Points, in no order, along strands that fork, close into loops and pass close to each other.
In the rows, 128 means zero.
Two points are linked if the straight distance between their rows is under 113. Some points are linked to none.
Mano: [140 153 122  74 173 137 148 159 124 110 128 127 117  94 165 144 131 101
  76 110  90 165 133]
kofa: [162 173 144 143 145 133 165 182  89 130 141 186 141 122 139 126 153 127
 120 157  63 163 109]
Zuto: [165  99 146 114 121 155 106  68 158  47  97 123 123 115  87 123 106 153
 134  90 165 111 141]
Gok: [119 158  95 141 149 123  87 171 134 229 134 130 124 121 173 124 118 114
 129 136 148 121  84]
rit: [131 129 180 143 137 160 161 128 108 117 190 153 156 186  96 135 135 141
 166 129 132 148 139]
zize: [154  87 154 138 150 103 141 138 141 200 114 128 148 199 147 161 120 133
 131 116 116 135 108]
pove: [142 108 140  76 138 129 130 124 138 180 152  77 106 139 155 111 138 121
 125 111 112 100  65]
fefid: [199 162 130 122 157 148  91 121 146  79 106 170 140 132 119 103 113 137
  96 104 127  98  98]
buso: [101 102 100 147 106 115 107 125 143 102  56 129 153 158 122 153 113 135
  85  98 129 153 173]
sezan: [ 44  94 118 126 114 141 160 130 133 139 145 104 132 181  91 150 134 129
 130 121 158 144 189]
Gono: [ 62 122 119 124  88 127 146 187  91 181 139 115 140 134 134 105 165 143
 132 120  69 129 125]
zem: [188 148 143 161 158 113 118 145 126 150 121 177 164 149 170 159 105 123
 126 130 107 148  93]
divev: [174 181 136 120 168 123 117 158 110 175 159 152 150 150 186 138 104 103
 135 145 109 124  74]
Ritam: [ 58 192 103 122 173 160 135 178 123 134 160 148 127 103 127 126 162 109
  98 150 139 159 158]
dulab: [136 134 159 129 108 167 120  87 145  49 175 113 113  71  80  79 123 136
 167 143 169  92 142]
Veku: [155  89 152 138 112 168 130 134 146  80 132 163 114  87  61  96 148 177
 149  97 134 103 126]
rez: [150 170  97 128 191 127  80 165 161 182 110 149 120 122 154 145 101 108
 108 109 176 121 102]
sebog: [142 102 156  89 145 136 180 141 123 129 188 103  95  78 149 124 146 126
 149 134  92 133 106]
Menav: [125 123 120 105 146 115 114 134 138 179 101 103 139 166 165 151 120 118
 103  99 113 151 125]
rini: [ 86 115  69 146 114  95  92 145 140 145  70 111 137 109 161 156 108 125
  82 113 131 162 180]
funol: [ 76 137 145 101 189 161 179 186 109 198 172  97 126 175 108 134 166 106
 118 124  85 157 141]
nedup: [ 48 104 116 104 133 154 172 185 100 187 147  74 115 153 103 119 175 120
 115 117  77 144 145]
Tero: [111 165 153  84 159 163 160 147  86 156 191 119 137 162 114 114 149 111
 134 118 100 155 127]
bag: [121 131 131 138  74 125 136 179  55 151 120 134 152 154 132  91 148 155
 124 104  73 126 109]
genok: [ 94 101 104 155 109 106 112 163 122 233 119 105 108 113 165 129 145 124
 149 148 142 109  97]
tul: [153 146 139 112 137 120 153 130 125 103 165 144 106  62 175 119 154 110
 140 176  95 124  90]
zined: [144 116 150 157 179 115 131 112 166 158 118 156 132 172 103 195 102 105
 168 135 189 146 134]
zepu: [191 174 104 165 155 148  61 163 135 119 110 188 154 138 118 104 109 149
 105 106 138  90  86]
seta: [144 114 120 142 111  83 112 130 113 152  70 131 171 178 178 171 102 130
 109 105  85 166 144]
Ridap: [ 97  95 130 106 120 126 199 117 108  76 169 109 129 117 126 148 138 106
 138 147  88 175 169]
bibiz: [142 198  83  96 125 102  68  92 124 123 120  98 116  85 196 101 109 102
  88 161  99 117 122]
bego: [139 164 147 119 143 170 120 112 137  93 201 132 115  94 100  87 130 119
 174 157 155 104 117]
poti: [104 170 103 142 141 127  94 107 150  82 106 144 111  93 137 125 128 104
  99 160 149 142 163]
pinuz: [158  92 140  94 157 157 159 125 169  80 137 110  61  41 100 120 120 145
 113  94 154 109 123]
Zefuv: [ 58 173 115 134 129 159 161 121 109  66 182 132 138 125  96 108 146 102
 125 171 132 162 183]
figi: [106 126 146 120 127 160 144 163 107 142 127 144 157 201  70 122 147 159
 117  80 123 147 152]
Bori: [142 126 166 106 130 152 187 126  95  56 173 123 129 116 116 122 146 135
 139 119  81 161 153]
deniv: [163 138 163  90 166 151 163 110 141  61 165 131 125 109 117 135 120 110
 127 133 121 154 153]
rebaf: [103  98  84 171 118  76 125 129 164 140  63 141 118  81 149 189  98 117
 122 138 150 167 156]
dolak: [155 114  94 147 119  81  96 114 148 164  77 117 123  77 209 157  96 121
 132 140 128 142 105]
ven: [130  73 146  98 117 123 160 110 138 144 139  83  92  95 154 128 144 130
 154 138 123 110 102]
neb: [ 71 100 129 126 137 156 150 149 143 183 129 113 128 172  64 123 164 147
 111 106 152 134 165]
zugir: [107 115 124 165  98  92 143  67 138  86 123 115 114  98 150 152 119  95
 176 193 155 133 146]
lotag: [149 118 140  83 144 140 128 109 154 177 181  77  98 124 122 108 120 119
 153 124 173  69  75]
ful: [104 104  90 186  90 105 127 154 138  96  62 185 151 140  92 148 131 158
  95 102 107 129 174]
sada: [172 133 153  97 185 143 129  85 176  63 131 128 128 127 103 166  91 106
 123 110 175 146 156]
fuzap: [134 136 158 165 170 142 134 148 140 149 158 180 160 184  96 156 126 126
 179 141 157 141 128]
giba: [ 64 101  84 127  88 109 180  98 121  53 146 118 142 141 140 159 123  95
 123 168  87 167 191]
kur: [134  70 131 138 128 149 141 168 145 187 107 118 105 136  95 110 169 176
 104  86 126  98  97]
zan: [161 156 131 102 110 102 117 128  84 157 151 100 144 109 211  97 107  92
 141 143  74 108  60]
demu: [123  97 124 114 121 151 118 161 131 131 116 124 107  93 109  94 159 168
  83  77 113 113 116]
fef: [138 160  89 158  83  77  60  70 118 136  85 106 142 128 184 126  94 124
 131 174 109 118 154]
Kefa: [ 53  94 117 137  79 116 163  96 118  92 152 123 140 169 111 147 126 108
 160 155 145 146 185]
denin: [143 120 114 124 151 127 112 148 156 192 144 116  89  95 125 106 125 130
 145 132 178  71  56]
kome: [ 75  95  78 178  95  78 166 154 149 143 106 152 123 101 164 187 116 109
 144 164 100 166 153]
Pif: [163 192 132  89 138 128 115 153  88 150 161 131 147 138 170  86 103 108
 112 124  88 114  68]
puzel: [142 170 151 129 129 128 184 157  83 110 179 165 120  90 151 111 161 112
 146 191  60 146  92]
kof: [ 74  69 113 182 107  95 146 107 153 145  90 133 122 145  78 192 106 123
 163 138 192 116 164]
bovof: [147 121 163  91 154 181 130 129 127 108 142 118 137 184  61 113 130 162
  84  69 138 138 159]
riv: [119 147 118 180  83  85 105  98 116 122 107 140 154 147 163 136 115 126
 146 174 107 138 155]
vimik: [118 150 118 166  68 122  96 150  72 139 121 138 142 117 131  65 149 163
 136 134 105  97  98]
kopu: [150 136 141 143 108  82 154 144  88 134  94 165 178 207 148 167 107 128
 117 120  61 185 158]
sekal: [ 89 167 125 121 154 190 108 168 133 153 176 139 108 113  76  89 147 137
 128 119 184 101 116]
tage: [107  61 132 145 105 127 156 120 137 126 141  84  70  48  68 123 142 141
 164 133 179 103 135]
nipo: [ 87  72 125 126  66 110 129 136 106 183 106  77 133 162 150 104 155 152
 138 103 116  96 125]
Rekid: [180  86 168 105 113 122 153  77 130  94 135 107 137 156 137 148 110 150
 146  98 121 119 113]
falok: [168 155 165 110 149 141 181 182  77 132 156 176 159 174 105 133 140 141
 123 121  76 174 121]
devet: [150  72 152 136 120 107 139  80 146  92 110 132 139 136 127 170 114 130
 157 135 147 146 143]
mela: [ 86  78 135 112  49 123 147 124  78 118 132  93 144 168 126 106 151 167
 161 109 101 106 146]
Lev: [142  63 155 148 134 148 141 126 159 130 122 123  90  93  58 128 132 167
 161 107 158  98 127]
lora: [118 167 137 123 125 119 169 173  71 139 126 162 168 189 120 150 131 117
 107 113  68 193 148]
rotat: [135 206 119 108 153 134  89  99 139  97 138 137 140 139 139 120 111  97
  96 146 147 127 131]
vufi: [ 89  84 110 178  99 120 117 137 159  98  84 162 129 127  65 133 143 157
 138 108 159 116 157]
Nabeg: [203 121 149 109 187 120 138 111 172  97 119 154 132 125 147 177  97 116
 124 119 140 136 111]
nezo: [132 111 114 129 101 161 100 135 125  72  96 141 112  80  84  78 163 173
  99  85 135  95 121]
livu: [118 120 127 104 158 153  99  96 158 152 117 101 107 157  72 126 121 138
 119  89 201 105 136]
memi: [106  84 120 138 109 100 158 114 149  86 119 124  94  58 143 153 138 109
 142 159 132 156 144]
meton: [103 139 141 120 162 176 101 135 153 100 131 138 133 157  76 126 132 146
 112  94 180 133 157]
nofo: [155 143 108 156 164 142  82 166 164 136  83 171 127 103 117 140 124 136
 113  97 165 108 116]
mibo: [127 163 117 100 139 153  93 167 135 167 158 132 103 100 126  90 133 123
 112 108 165  79  82]
redep: [174 191 106  96 100 105  86  84  81 102  95  95 111 117 171  77 102 130
  68 144  64 120 123]
zavis: [140  67 136 162 159 101 143 105 167 161  69 137 119 141  81 187 112 134
 146 115 181 121 145]
sesuz: [128 139 126 170  85 124  97 122 121 107 106 160 149 121 126 108 140 142
 136 134 126 111 130]
Loz: [162 172 111 124  84  96  69  59  94  81  84  98 135 154 175 107  93 122
  94 153  90 123 154]
zovo: [ 82  77 124 128 106 106 150 146 133 221 136  75 109 153 138 136 162 121
 151 144 123 112 127]
vupu: [136 102 132 124 137 142 105  73 173  98  91 109 119 127  79 142  89 132
 139  89 217 101 132]
kuf: [207 147 151 109 115 135 123  84 115  37 110 159 130 139 113  99 116 146
 100 121  91 115 117]
rar: [127 160 131 136  90 139  86  68 127  65 139 117 107  97 116  72 136 130
 142 167 144  84 120]
lak: [135 136 120 128 103  87 105 116 116 159 122  99 134  89 210 123 113 109
 144 159 105 129 102]
gif: [125 186 169 113 129 152 157 134  73 145 209 130 162 190 122 107 140 123
 170 154 129 133 124]
sulo: [167 141 146 106 109 119 128  88 110  83 127 119 144 125 161 110 120 131
 116 124 106 116 104]
mome: [119 173 101 124 103 112  82  82 132  99 129  99 112  79 170  92 128 116
 119 171 145  92 108]
bas: [131 109 129 156 115 117 114 114 144 129 114 145 132 117 121 139 129 124
 168 137 166 118 112]
fas: [175 107 126 120 165  99 115 108 168 138  87 131 121  97 190 184  99 108
 114 120 133 145 104]
pibul: [100 226  98 130 132 128  54 103 120 129 129 121 150 139 153  93 109 107
 106 158 159 116 154]
gikin: [164  80 142 143 143 131 140 147 142 216 124 121 131 173 121 120 148 158
 142 110 122 103  80]
Sumar: [ 95 135 110 137 160 132 143 125 155  98 124 129  99  67 120 151 137  89
 119 160 175 151 158]

A fork is a point with three links, a tip a point with one. Leave the first point through the second and follow the links. Name the first fork or tip that comes.
Nabeg; sada: Zuto
sesuz; bas: mela
demu; kur: sekal
mela; nipo: sesuz
Bori; deniv: zem
puzel; kofa: tage
bag; Gono: kof

A tip is a point with one link. Name the tips that can be reached along the links from each point below, in the order of the rows.
sada: Zuto, zem
nedup: bego, kof, mela
ven: sekal, tage
rotat: zugir, pibul
